A landscape with many valleys, sampled at points; each row gives a point and its height.
A ball rolls from a point to the lowest of its 2 nearest points, and stops where none of them is lower. Distance is the straight distance between rows; heights are no part of it.
mur: [  9   8  15 -17  -5  -8  -6 -10 -12 -24  -8 -25  17   4  -4   3 -10  -9
  -7   6  -1  13]  h=4.70
kana: [-34 -37 -12  36  14 -33  23  35 -34  12  13   1  25  16  -2  -2  27  10
  -8   5  47   6]  h=2.73
Samim: [ 37   9   3  -4 -15   8  11   8  17  28  -9  28 -21  15 -18 -17 -17   3
  -7  -6   0 -10]  h=8.15
suv: [  8 -19 -20  -5 -24  20   5 -25   2 -11  -1  21 -20   1 -14 -38 -24  10
   9   0 -26  -8]  h=3.07
Ris: [-18   8 -41  18 -10  -1  25   9  19  67   0 -10  -2  18  23  -5  15  -7
  13  10   7 -16]  h=6.94
Buk: [ 24  17 -27  12 -18   3  16  -2  29  31 -39  28 -15  12   5 -22 -34  18
  -7   7 -18 -12]  h=7.55
fogod: [ 14  -3  -9  13  -5 -11  30  16  15  40  -7  22 -10  17 -12  -2   3  16
  -3   4  27  -4]  h=8.26
baveb: [ 10  26  -1  -8  -4  -9  -4 -22  21 -10 -36 -30   8  -1  30  21 -23   6
  -1  16  -7   3]  h=3.96
Sopig: [-13  31 -21  -2 -25  13   2   7   6  48   0 -26 -11  24  29  -6  15 -18
   2   3  -1 -21]  h=7.91
nobik: [  1 -14 -41  25   4   1  39  16  18  67 -15  38 -32  12 -13 -19  19  14
 -11  -6  32  -3]  h=8.45
sesub: [ 25  15  29 -11  21  15 -18 -23  24 -37 -30  19 -27 -31  11  27 -34  12
  20 -10 -17  -7]  h=2.58
sof: [ -4  14  -7  -4 -24  16   3   4   2  34  19  -2 -18  27 -10 -28  13 -16
  -6  -8   1 -11]  h=8.05
gimov: [-20  28  -3  12  -4  -2   3   3  20  31 -17 -20   0   7  56  40  10  -4
   8  16  13 -21]  h=5.12
mefab: [-29 -18 -57  29  19 -12  31  36   1  82  18 -15  46  11  10   8  35  -2
   5  10  20   6]  h=6.50
bal: [ 19 -13  30 -22   7   7 -15 -13   4 -41  13  17  -2 -26 -19   7 -25  -1
  20 -10 -22   3]  h=3.13
kuvi: [  2  17   7  11   5 -19  23  25   4  21 -17   0  -7  15  24  34   2  12
  -1   8  37  -8]  h=0.97
ger: [  3  -2  34 -13  13  23 -20  -1  11 -27  24  26 -40 -33   0  12 -19 -12
  31 -20 -28 -19]  h=5.21
vumin: [ 18  34   4 -10 -16  47  -5   0   9 -20  -4  31 -41 -12   8 -28 -47  -7
   7 -10 -39 -22]  h=4.14
rol: [-21  -1  44   7  26   6 -23   2 -10 -36 -20 -16   1 -32  20  50  40  -8
  -4  -6   8  -5]  h=3.65
foge: [ 13  24  45 -13  15   8 -18   4  -4 -22  -5 -13  -5 -13 -10  29   5 -20
  -9 -11   0   5]  h=4.98
bepi: [ 14   8  25 -21  19  28 -18 -34  12 -54 -10  -1 -12 -53  -4  22 -25  -2
  11  -8 -29   4]  h=3.49
Moto: [-33 -20 -23  26   3 -24   8  24 -25  29  14 -26  45  19   9   1  26  -6
  -6  15  21   9]  h=5.99
taduv: [ 16  -6 -25 -13 -30  32   3 -31   7 -24  -1  18 -23 -12 -11 -40 -43  13
   1  -1 -41  -5]  h=2.87
pasa: [ 21   5 -20  13 -14 -12  17  -9  30  23 -33  28 -15   8   9  -5 -23  33
   4  11   1  -7]  h=7.48
buner: [-12   8 -17  20   9 -32  23   5  21  23 -28  -6  -1   9  47  38  -5  32
  18  23  18 -13]  h=7.78
tuk: [-10  -3 -59  15 -20  12  25  -6  17  54 -12  -4 -12  17   6 -36   5  -9
   1  10 -21  -6]  h=6.35
zivi: [-21   4  29   9  16  -2 -10   9  -6 -15 -22 -13  -2 -13  36  54  32   2
  -2   9  22 -12]  h=4.18
Lin: [  9   7  -2 -11 -13  29  -8 -27  15 -35  -7  20 -30 -21  12 -15 -53  10
  13  -3 -34 -20]  h=2.57
rukov: [-28   1  11 -11 -20   8 -12 -10 -11 -15   3 -29  -2  -6  26  11  24 -17
   8   4   0 -11]  h=7.79
migo: [-19 -11 -53  15  -1  -2  14  -4   5  66   5   3   2  26 -33 -51  45 -14
 -20  -9  -3  28]  h=7.25
Mipor: [ -5 -35 -33  23  13 -24  31  11  -4  40   3  16  19  13 -20 -13  26  12
 -13   3  33  14]  h=8.86
kiro: [  7 -33  14  10   9 -23  14   9  -8 -10   7  34 -11   5 -11  11   5  20
  12  -6  19  -6]  h=3.18
Ver: [-26 -25 -69  29  32 -20  45  28   6  78   6  -3  36   5  -5  -4  31   3
  -4   8  33  12]  h=7.06
Numav: [ -5   2  48  -1  26   4 -13  14  -5 -26   1  14 -21 -25   9  49  26  -8
  12 -15  19 -13]  h=1.94
Pep: [-14  30  15 -15  -1  21 -26 -23   6 -21 -28 -29  -5 -16  40  35  11 -12
  -2   5  -7  -4]  h=3.15
lidu: [ 16   1 -28 -25 -21  22 -15 -38   0 -23  32  -3   8   9 -43 -63 -24   5
 -14 -10 -34  19]  h=2.18
kubak: [-27 -19  -4   6 -22   4   3  -5  -4  11   3  -6 -13   9  20   1  21  -3
  16   7  13 -20]  h=7.28
viza: [ 31  -5  22 -28  15  24 -20 -29  21 -60   3   8  -8 -55 -13  11 -44   3
  18 -10 -27  12]  h=3.36
dezur: [ 43  10   3 -17  -9  22 -11 -11  24 -15 -20  51 -27 -19  -6 -17 -56  25
  12  -2 -25  -8]  h=3.72
Pazik: [ -7 -13  38 -24  23  13 -22 -17 -10 -54  13  -1   3 -35 -11  18   5 -14
  11 -17 -16   7]  h=2.37
nilo: [ 20  47   9 -19 -16  27 -13 -20  18 -13 -21 -15 -17  -4  11  -2 -39  -7
 -10  -3 -20  -5]  h=3.09
Nabuv: [-23  18  17   2   0   3  -5  10  -2   9 -14 -23   2  -3  49  48  23  -6
   8  15  22 -14]  h=4.69
rakis: [-14  -5  -3  -8 -16   9 -11 -17 -16   1  39   2  -7  26 -30 -38  17 -22
  -4 -18 -11  -4]  h=2.84
voduk: [-15  -4  32  -2  32  16 -30 -17  -7 -56 -20 -10  -1 -41  17  45  29  -8
   5  -5  -3  -6]  h=3.11
melup: [ 25  22  -7 -22 -17  49 -13  -9  -3 -28  25  18 -28 -15 -20 -49 -43   1
   0 -18 -44   1]  h=2.33
bibe: [ 32 -16 -28  -2 -18  -3  14 -13  22  26 -25  32  -6   8 -28 -33 -14  22
 -17   7 -12   3]  h=2.45
dode: [ -1  39  26  -3   2  16  -9   0  31  -2 -25   3 -28  -6  38  34  -1  -2
   3   1   7 -19]  h=2.06
pife: [-15   1  19  12  13 -22  -7  26 -26 -20 -20 -33  26  -4  25  29  13  -5
 -10  14  18   8]  h=5.71
gifa: [ 15   0  21 -18  -5  20  -6   1   2 -10  22  31 -29  -7 -18 -10 -17 -12
  15 -18 -14 -14]  h=5.14
vudu: [-14 -38 -11  35  12 -44  19  44 -32  -5  -3  -1  33   7   3   5  10  20
 -19  16  37  13]  h=4.02
luved: [  4  18 -19  19 -11  -5  14   4  30  30 -30   5 -23  16  27   2 -22  13
   6   8   0 -16]  h=7.40
roruz: [  4  10  -7  -2 -10 -26  -9   7 -22  -6   4 -35  45  26 -22 -18   4  -2
 -31  12  -4  34]  h=5.16
Kemob: [-25  11 -14   1 -13 -12  -3  11 -28  21  17 -44  40  24  14   0  30 -17
  -4  16   6   6]  h=7.88
rezi: [ -9 -30 -21  14 -11   4  19  -6   2  22   6  30 -28  11 -17 -32  14   5
   9  -8   3 -18]  h=5.73
gav: [  9  20  10 -40   1  47 -25 -31   4 -56  23 -21 -15 -37  -6  -6 -40 -13
   2 -19 -33  12]  h=2.95
nubur: [ -8  27  -8  -2 -31  28  -1   9  -2  34   6  -6 -32  23  13 -19  14 -17
   0  -3  -3 -22]  h=7.99
zeti: [ -9 -37  -1  31  18 -47  12  38 -28 -18 -15   3  18  -3  10  21   9  33
  -6  17  29  13]  h=4.09
zil: [ 32   8  38 -17  19   7 -23  -5   5 -54 -23  -4   4 -35 -11  26 -22   5
  -2   0  -6  13]  h=4.77
fupil: [-25  10  -7   4 -12  -8  -3  12 -10  20   0 -39  22  17  34  16  25 -11
   2  19  10  -4]  h=7.59
gif: [ -4  -6  11  20  12 -28  26  36 -18  10   3  -1  15  11  -3  18  19   5
 -13   6  47  -1]  h=5.02
pul: [ 14  17  28 -23   5   6 -22 -13 -16 -46  -7 -36  18  -6  -8  11  -3  -7
 -17  -3  -9  21]  h=4.54
vud: [-12 -19 -38  20  -2 -10  33   6   0  55  -3   6   2  17 -17 -25  25   4
  -8   3  20   3]  h=8.71
guge: [-17   2 -63  10 -15   2  14  -2  11  58   2 -23   7  20  -1 -29  21 -14
  -1   7 -23   7]  h=6.51
zovo: [ 17  37 -48   0 -33  18  12   1  18  41 -26   0 -16  17   6 -39 -19  -7
 -12   8 -30  -5]  h=7.69
zeve: [ 12  22  28 -35  22  54 -32 -25  20 -47  10   0 -31 -58   0  17 -21 -24
  14 -20 -36   1]  h=3.87
Pez: [ -8  -9  44 -23  21  17 -24  -4   6 -30  33  27 -19 -39 -18  13  -6 -25
  28 -21 -26  -7]  h=5.24
subo: [-23   4 -69  23  -4  11  17   9  21  84   2  -8   4  17  16 -17  24  -8
   6   3 -12  -6]  h=6.72
nudu: [ 17  -9   0  12   3  -9  26  10  19  16 -10  44 -39  10   2   1 -10  25
  13  -3  21 -18]  h=3.98
Gak: [  6  27  -4 -34 -11  52 -17 -30   5 -49  16 -20 -27 -23   7 -19 -48  -4
   1  -5 -36   0]  h=2.82
ropi: [ 15  20  29   7   5  -3  10  19   9   9 -11  16 -25   9  13  31  -6  10
  -6  -6  37 -14]  h=1.45
vek: [ -4  -6 -33  31  15 -45  29  43  -4  29 -21 -14  40   1  28  28  -3  25
   0  32  21   9]  h=3.63
pugu: [ 17 -22   7  16  10 -42  11   9  -2 -18 -31  13  10  -7  13  29  -9  47
   6  21  17  12]  h=3.12
Miz: [-11  15 -53  26  -4   5  34  17  35  80 -11   8  -7  15  33  -6   4   6
   8   9   6 -17]  h=7.16
rup: [  3 -25 -15   7  -8 -19  10  -5 -12  11   0  -3  16  19 -23 -17  11   1
  -9   5   7   4]  h=5.26
vapo: [ 44  12  -5 -16 -23  22  -7 -18  27  -9 -20  24 -15  -6 -13 -21 -51  21
  -3   3 -20   4]  h=3.64
tep: [-25 -35 -15  31  18 -25  19  22 -27  23  26   7  26  23 -18 -22  36   0
 -23  -2  50   9]  h=1.22
Nomu: [ 32  18  44 -18  36   4 -20  -6  13 -43 -27  10  -6 -41  -9  45 -16  -4
   3 -14  -4   8]  h=4.84
Nevu: [ 33   4   8   2 -10   0   9   4  23   5 -14  51 -32   4  -3  -3 -33  28
  11  -4   2 -18]  h=3.85
Nefid: [ -6  29   5 -12  -3   3 -11 -17   7 -14 -30 -41  14  -5  38  29  -6  -7
  -4  17  -5  -2]  h=3.66
zaga: [-32 -13  15  -7 -15  10 -20 -12 -21  -5  42  -6   3  26  -8 -25  31 -17
   6 -21  -3 -11]  h=3.23
gemu: [-11  -1  13  -6   2 -14 -15  -9 -25 -43 -18 -45  31 -10  13  17   3  -7
 -14  17  -7  21]  h=5.08
tusu: [ 33 -18  11  11   8 -35  11   2  11  -9 -23  39  -4  -5   1  28 -13  56
  10  10  23   0]  h=2.96
lek: [ 34 -38   6  -8  -4 -11   1 -11  12 -17  -4  47 -16 -10 -23  -9 -27  39
  17   0 -13  -1]  h=3.14
mor: [ 21  -9  17 -15  -4   3  -6 -15  10 -30  -5  18 -16 -15  -4  10 -26   9
  13  -5 -18  -4]  h=3.02
Zumuv: [ 24  -4  -5   3  -7 -30  12   5   3  -3 -33 -15  35   6   4  13 -19  20
  -3  28   8  13]  h=4.33
Tev: [  3 -23  14   1   0 -22 -13  -3 -31 -49 -12 -26  39  -6  -6   1 -14   3
 -15  16  -4  25]  h=4.76
bur: [  0 -13  14   9  11 -19  14  26 -16  14  17  10   3  18 -20   2  18   1
 -12  -7  40  -1]  h=4.78
Visal: [ 31  19 -30  -8 -28  13  10  -9  20  23 -26  16 -13  13  -8 -35 -32  11
  -9   9 -23  -2]  h=7.62
risin: [-16  15   6 -17 -27  33 -21  -1 -14  -1  38  -6 -28  13   4 -23  20 -27
  10 -15 -11 -21]  h=3.90
Ralaz: [ 32 -26 -14  -6 -18  -5   8 -12  16   0 -12  40 -10  -2 -26 -15 -18  33
  -2   3  -9   3]  h=2.93
bif: [-32 -16 -41  26   2  -7  25  26  -5  68  21 -18  26  14  20   0  38  -8
   9  16  27  -5]  h=5.95
vidof: [-19 -13 -52  28 -16  12  26  -3  22  55 -17  14 -29  15  16 -24  11  10
  11   6 -14 -24]  h=6.20
Nemag: [ 37   4  -4 -25 -21  15  -4 -16   7  -9   7  19  -9  -1 -24 -27 -34   4
  -4  -8 -21   0]  h=3.53
bitom: [ -9 -31  31   9  14 -18  -9   7 -26 -25  16   5  19   8 -13  -2  10  -5
   2  -5  10  -1]  h=2.60
Turo: [ -4  -3   5  13  -2   1  32  16   3  36  10  21 -29  12   7  12  14  11
  10  -6  38 -27]  h=4.40
kef: [  5  33  24   7   1   8   7  10  21  10 -21  19 -37   4  31  20  -8   7
   5  -5  17 -23]  h=1.70
mos: [-16 -17 -27  15 -20   1  27  -5  10  33  -6  13 -26  12   3 -13  12   5
  12   5   4 -21]  h=5.96
Mil: [-22 -27 -12  16   4 -22  -1 -15 -26   6  30   8  33  32 -32 -43  29  -5
 -23 -16   5  15]  h=1.76
Pado: [ -5 -35 -62  26   9 -28  36   4  16  58 -18   3  20   7   3  -1   7  19
   5  19   3   7]  h=6.84
Sudu: [-21   0  12  -6 -23  18 -14  -2 -16  13  37 -13 -14  23   5 -20  37 -24
   9 -14   8 -12]  h=3.60
Tum: [ -7  31   5 -38 -17  26 -26 -19 -13 -30  31 -34  -2   2  -8 -13   1 -17
  -4 -12 -23   8]  h=4.27
Pama: [  6 -27  36 -18  24  -3 -24 -14  -9 -53  19  16  15 -36 -30   4 -15  -7
  17 -10 -18  15]  h=3.19
loko: [ 15  -9  37 -38  29   7 -28 -18   1 -51  32   7  12 -53 -27   3 -29 -18
  20 -20 -23  23]  h=3.25
bave: [-25 -21 -38  21   5 -24  25  19  -8  49   0 -21  41  15  14   8  21  -2
   8  20  14  -2]  h=5.27
vusur: [-10  34  28   0   5  22 -22 -16  15 -23 -31 -11 -18 -20  37  46  10  -6
   1   1   2 -15]  h=2.62
dakom: [-15 -19 -31  27   6  -3  36  12   6  61   6  24 -16  16  -9 -17  33   7
  -2  -6  37 -16]  h=8.58
zetu: [ 15 -25 -40   3  -3 -28  12   1  -4  31 -13  -4  45  11 -28 -29   8  10
 -28  21  -9  31]  h=5.75
nem: [ 10  15 -17 -19 -21  47  -4 -27  11 -35   2   0 -30 -17   7 -28 -50   6
   2   0 -37  -6]  h=2.70
sifir: [-28 -22  45  26  27 -18  -9  33 -39 -30  21   1  15  -8   8  19  27  -7
  -6  -6  32   2]  h=5.42
sevot: [ 21  14  42 -24  16   7 -24  -3 -12 -34  10  -5   6 -15 -26  12  -9 -17
   2 -18  -5   9]  h=5.01
fip: [-18  22  18 -28 -15  33 -29 -16 -11 -19  33 -25 -16   2   3 -13  13 -28
   4 -15 -19  -8]  h=4.11
nizo: [-28  -8  31  -3   6  -1 -25   2 -28 -20  29 -14  10   6  -3   3  33 -22
  -1 -12   8   1]  h=5.81
lorun: [ 17  25  16 -26 -15  20 -12 -19   7 -28  -7 -17 -11  -7   6   7 -23  -8
   0  -1 -17  -2]  h=3.26
risa: [-11 -12 -13  21   7 -35   7  22 -28  16  10 -13  43  31 -20 -22  25  -6
 -29   9  18  21]  h=8.65
vuk: [-15  -4  34 -13   4  20 -19  -9 -10 -40  15  -4  -8 -14  -3  17  18 -17
   9 -10 -12  -3]  h=2.08
Ras: [ 29   1   4   0 -12 -14  14   3  14  15  -9  23  -6  10 -21   5 -13  17
 -10   5  10  -2]  h=8.19
Nevi: [ 21  13  11 -28 -11  23 -12 -16   2 -28   9 -10  -8  -3 -16 -14 -27  -8
  -2  -8 -22   2]  h=3.41
Tomaz: [ -8  10  48  -8  27  25 -26  -2   2 -29  -5   6 -24 -34  16  47  29 -17
   8 -12   6 -19]  h=2.22
nug: [-38 -18   7   6 -10  -4  -2   3 -20   4  13 -20   7  13  23   9  34 -11
   6   5  24 -13]  h=6.93
zin: [  7   1  11  -4  -9   5   0 -19  10 -16 -19   4 -22  -4  13  16 -17   9
  13   3 -13 -12]  h=2.81
vugo: [ 14   6  -4  -9 -15   7   6   1   5  19   6  11 -13  17 -25 -18   5 -13
  -4  -2   4  -6]  h=8.10
mipam: [ -6 -22  -6   0  -3 -16  -9 -26 -20 -12  34   6  28  27 -41 -43  13  -9
 -14 -16 -10  15]  h=1.83
Dakel: [  5 -10 -42   2 -13  -3  12 -17   3  43   3   7  -1  22 -35 -43  15  -3
 -19  -2 -11  19]  h=0.91
mego: [ 29  10 -20 -33 -19  33 -11 -25   3 -22  29  12 -11  -4 -40 -55 -37   1
  -4 -15 -40   9]  h=2.28
Lusi: [ -4 -40  22   9  14 -32   3  12 -20 -28   6  21   7   0 -12   9  10  20
   6  -3  21   2]  h=2.92
nulif: [-21  -1 -53  29   9 -17  37  22  15  68  -4   1   6  10  37  22  12  19
  19  17  29 -21]  h=7.41
bagu: [-27  11   8   8  -5 -10  -7  29 -21  21   7 -42  25   5  37  30  33 -20
  -5  15  23   5]  h=7.34
Madu: [ -1 -26   9  21  13 -39   8  16 -16 -25 -26  -4   8 -10  21  30   0  28
   1  19  17   7]  h=3.43
zapez: [ 44   3  15 -10  -5   0 -10  -8  31 -10 -16  46 -25 -12  -9   1 -42  32
  10 -10  -8  -8]  h=3.77
Bol: [-27   1  -7  16  -1 -25  -8  17 -32  11  26 -26  44  37 -10 -19  35 -19
 -23  -2  14  12]  h=8.44
Midim: [ -6 -34 -18   7  -7 -11  19  -8   2  17   9  15   1  19 -23 -32  16   4
  -6   1   2  -4]  h=5.52
sev: [ 24 -46  13   2   1 -21   6   0   6 -12   6  51 -12  -6 -23   1  -5  33
  16  -8  10  -3]  h=3.24
tolob: [-14  17 -10  -7 -28   1  -1   1  -3  27   6 -34   7  19  21   1  19 -20
   5   9   4  -9]  h=7.80
fale: [  9  33  25 -28   6  43 -28 -12  15 -35   9   6 -33 -34   0   3 -25 -18
  10 -20 -33 -11]  h=3.97
gilo: [-32  -7  10   1 -15  11  -4  -4   0  -1   2  -8 -22  -1  33  24  20  -2
  17   9   9 -23]  h=7.49
zolur: [  7  16  36  -7   4  28 -14   7  10  -8  10  24 -38 -15   2  12 -12 -14
  20 -17 -12 -23]  h=5.18
Suvib: [-26   1  11  35  18 -32   3  67 -30 -10 -12 -24  29  -7  32  26  15  -3
 -26  14  39  18]  h=6.44
nalas: [  4  27  14 -30  -4  16 -25 -27 -16 -42  11 -48   8  -6 -13   0  -9 -16
 -11  -9 -16  19]  h=4.41
Pebuz: [ -7   1   8 -22  -9  15 -22 -22 -15 -26  50  -9  -2   9 -26 -26   9 -20
  -1 -20 -20   2]  h=2.55
Zud: [-17 -13  15  26  13 -34  -2  48 -28 -17 -10 -25  39   5  13  12  12  -1
 -26  17  24  18]  h=6.07
Gaguk: [  0  10  33  -5   7 -15 -20  12 -27 -35   7 -30  33   3 -18   2   6 -13
 -24   2   4  24]  h=4.72
fubag: [ -4   6  15  16  12 -20  15  26  -7   2 -27 -10   8   0  28  49   6  14
  -3  14  34  -1]  h=1.65
kive: [ 15  -9 -36  -4 -17   5  20  -8  18  36 -15  20 -15  14 -30 -45   2   3
 -20  -2 -20   3]  h=1.79
vefov: [ -9 -13 -33  23   2 -34  21  20   0  30  -7 -17  31   9  14  13   4  10
   7  27  14   2]  h=4.60
lor: [ -6   1   1  13   4 -23   9  -8  11  -5 -30  -6  -6  -2  34  43  -5  24
  12  16   9 -11]  h=7.89
Lage: [  7  18  30 -27  33  39 -33 -30  20 -58  -5  -8 -16 -65  -3  30  -4 -14
   7 -14 -29   3]  h=3.70
mazo: [  1   0  25   4  19  -8 -12   7 -11 -40 -30 -28  18 -18  18  34   6   0
 -13  13   4  12]  h=5.40
bek: [ 20  19  50  -7  33   7 -23   2   6 -30 -20   1  -6 -29  -2  42   6  -8
  -1 -14   7   1]  h=4.90
tos: [ -3  16   9  -2  -3 -26 -22  11 -34 -24  12 -36  46  26 -19 -18  12 -15
 -28  -1   2  26]  h=4.94
gutu: [ 18  18   4 -27  -6  50 -17 -10   6 -35  28  19 -34 -38 -10 -37 -55 -11
  13 -18 -46   0]  h=2.38
zon: [ -6  -6   7 -11   0  -6 -24 -30 -24 -30  61   1  22  19 -37 -41   9 -12
  -6 -25 -20  16]  h=2.27
mafit: [ 21  43  15 -11  -7  29 -13 -28  32 -24 -32   4 -30 -13  26   0 -52   3
   1   0 -19 -13]  h=2.94
zug: [  2  -3 -41 -13 -23  11  -5 -36   0   1  22  -1   8  21 -48 -69  -4   1
 -17 -16 -33  23]  h=1.99
gedo: [-39  -1   7  27  10 -19  -5  51 -33  12   1 -32  33   0  32  24  28 -13
 -13  14  35   6]  h=6.92
tadi: [ 14  34  17  -7   5  31 -18 -21  32 -31 -28  24 -42 -23  27  10 -43  12
  18  -7 -25 -15]  h=2.76
feni: [ 32  15  23 -29  11   5 -20 -20  -1 -46 -25 -24  16 -26  -6  23 -28   0
 -13   3  -7  19]  h=4.68
Ped: [ 18   0  23 -44  29  29 -33 -24  12 -51  23   3  -2 -66 -20  11 -41 -11
  21 -15 -32  25]  h=3.29
kiz: [-34  10  21 -17 -23  31 -27 -21  -8 -10   5 -30 -14  -7  40  16  32 -19
  10   6  -8  -8]  h=8.01
rog: [ -4   0  21 -10  -4  11  -8 -11   1 -25  -6  -6 -16  -8  12  25   1  -9
  13  -4  -9 -14]  h=2.49
diped: [  5  -7  -5  -6 -15 -12   7  -4  -9   2  -3 -14  12  13  -6  -5  -1  -3
  -7  13  -3   1]  h=4.97
fiz: [ 11   0  21 -36   6  25 -22 -24   4 -53  26   4 -15 -30 -13  -2 -26 -12
  11 -14 -27   3]  h=3.06
vasob: [-19  38 -24  16  -7  -6  11   8  26  45 -18 -27  17  14  56  31  -2  -5
  21  22   4 -13]  h=5.39
popem: [-22 -25 -11  23  13 -26  10   2 -26  28  31   7  36  32 -38 -40  39  -1
 -32 -12  28  15]  h=2.61
Kod: [ -2 -31 -20  22  11 -37  20  21 -22  25  -1   8  39  17 -27 -17  23  12
 -31   7  26  29]  h=8.84
bugip: [  4 -18  -2 -21 -17  22  -7 -24   0 -27  22  13 -17  -8 -21 -36 -17  -8
  13 -12 -33  -9]  h=3.31
neb: [ 10  17  27 -25  -2  26 -17  -2   2 -20  35  15 -20  -6 -26 -20 -17 -26
  12 -23 -25  -6]  h=5.11
Gobor: [-17  -8 -49  16  -1  -9  13  -4  -6  56  15 -13  20  33 -22 -37  39 -13
 -18  -6   0  17]  h=7.07
nogum: [ 23  -1  39 -27  11  -6 -18  -4 -10 -35  25  11  12  -6 -37  -8 -11 -12
  -1 -14  -9  17]  h=5.04
Bidiv: [-13 -11  34  21  19 -16   4  36 -30 -12   6  -4  11   8  -2  22  21  -3
 -12  -4  44   2]  h=5.25
paze: [ 10  40  14 -24 -15  52 -15  -5   5 -24   8   5 -39 -12   7 -17 -27 -19
   0 -15 -36 -15]  h=4.07
Soku: [-25 -16   5  14   1 -19   8  16 -25   5   6 -18  23  15   7   3  28  -8
  -2   8  22   0]  h=6.55
Vedu: [  2  11  40   1  12   1  -2   8   3  -7 -10   7 -19  -2  14  38   8  -2
   1  -5  21 -15]  h=1.67
Fozan: [ -4  -4 -38  -1 -25   4   5 -20  -3  20  13  -7   2  30 -34 -54  14  -5
 -19  -8 -21  16]  h=1.59
Dor: [ -9   3  -5  19   1   1  28  14  16  31  -2  35 -48  11  19   6   1  22
  18  -6  29 -28]  h=4.16
piva: [-17  11 -37  27   3 -22  31  11  33  53 -19  -1   6  14  48  31  -2  18
  26  19  12 -16]  h=7.64
bot: [  4  27 -34  21  -6  -8  26  12  37  58 -26  13 -11  20  27   0 -13  12
   5   9   8 -18]  h=7.32
zat: [ 19 -10 -16   0  -6 -31   4   3 -11  11  -3 -12  48  22 -32 -28  -1   8
 -25  16  -1  30]  h=5.41
fadub: [ 11 -21   4   0  -3 -24   3  -1 -13 -22 -25 -13  28  -2  -2  13 -12  12
  -5  24   0  18]  h=4.53
mepus: [ -9   0  -6  28  19 -40  21  39  -9  12 -24  -8  25  -1  32  40   2  21
  -2  24  29   5]  h=2.56
kivol: [ 19  -1  32  -9  20  -9  -5 -12  17 -32 -22  27 -23 -23   5  37 -20  22
  23  -4  -2  -7]  h=2.72
dunal: [-10  19  37  -3   9 -10 -22  18 -35 -24  11 -35  29  11   3   8  25 -26
 -25  -2  12  19]  h=4.91
navur: [-31   7 -12  12  -4 -20 -11  17 -33  10  18 -52  53  31   5 -17  30 -18
 -17  11   4  19]  h=8.18
Gunu: [  1 -19 -60  17  -6 -18  29  -6  20  50 -18  -4  22  12   2  -9   3   6
   1  18 -16  11]  h=6.61
Zol: [  8   8 -28  21   0  -7  34  18  23  61 -20  33 -25  19  -6 -10  -1  15
  -8  -3  27 -11]  h=8.35
dob: [  4 -23 -57   9   2 -27  21   6   8  52 -14  -9  46   9 -18 -17   8   6
 -14  21 -11  28]  h=6.21
gona: [-13  -3 -34  27   2  -9  35  17   8  66  -2   1  -1  18  15   7  19   2
  10  13  28 -16]  h=7.15
vepur: [-24  -9 -58  19   2  -6  18  10   6  69   9 -21  29  25  -6 -19  34 -13
  -1   7  -2  15]  h=6.78
gakuz: [-10   6  35  -8  33  24 -27 -19   5 -45 -10   2 -20 -42  11  42  14 -12
  11 -15 -10  -6]  h=2.59
zup: [-36 -23  40  12  15  -3 -17   9 -33 -29  23  -8  16  -5   7  18  38 -19
   2 -10  18   3]  h=5.64
Fipel: [-20 -25 -67  25  12 -18  43  15   7  71  -7   0  19   7  -2  -6  29   9
   2  12  18   8]  h=7.14
sige: [ 24 -14  27   5  19 -24  -3   4  10 -27 -21  26 -11 -13  -5  38 -13  35
  13   3  14   7]  h=2.83
Bupit: [ 28  13   0  -7 -10 -17   2 -15  15  -7 -42 -12  10   1   8  14 -31  20
  -4  17  -4   9]  h=4.15
Rif: [ 24  -2  27 -26   2   3 -24  -9  -7 -24  40  18   6  -2 -47 -24 -23 -12
   0 -25 -22  15]  h=5.06
Tope: [  2  -4  15   8   4  -6  20  22  -7  23  21  17 -16  16  -7   5  18  -1
  -3 -14  39 -18]  h=4.61
Dutek: [ 15  15  16 -32  -5  18 -25 -12  -1 -18  45  16 -10  -5 -41 -39 -23 -18
   6 -25 -31   8]  h=5.09
duk: [ 19   8  11 -22  -3  38 -15 -12  15 -40  12  25 -37 -35  -5 -13 -54   0
  15 -13 -40 -15]  h=2.44
vut: [ -5 -31  16  -1   7 -22  -8 -10 -24 -20  30   9  29  18 -28 -23   4  -7
  -9 -13  -2  15]  h=2.26

Where does a ball stop that starts at each point below?
zolur: Mil
mos: Mil
zeve: vuk
suv: Dakel
fiz: Dakel
Ras: ropi
Suvib: ropi
gimov: ropi
bur: sesub
Nomu: Mil
Fipel: Gaguk
gilo: kuvi
Ver: kuvi
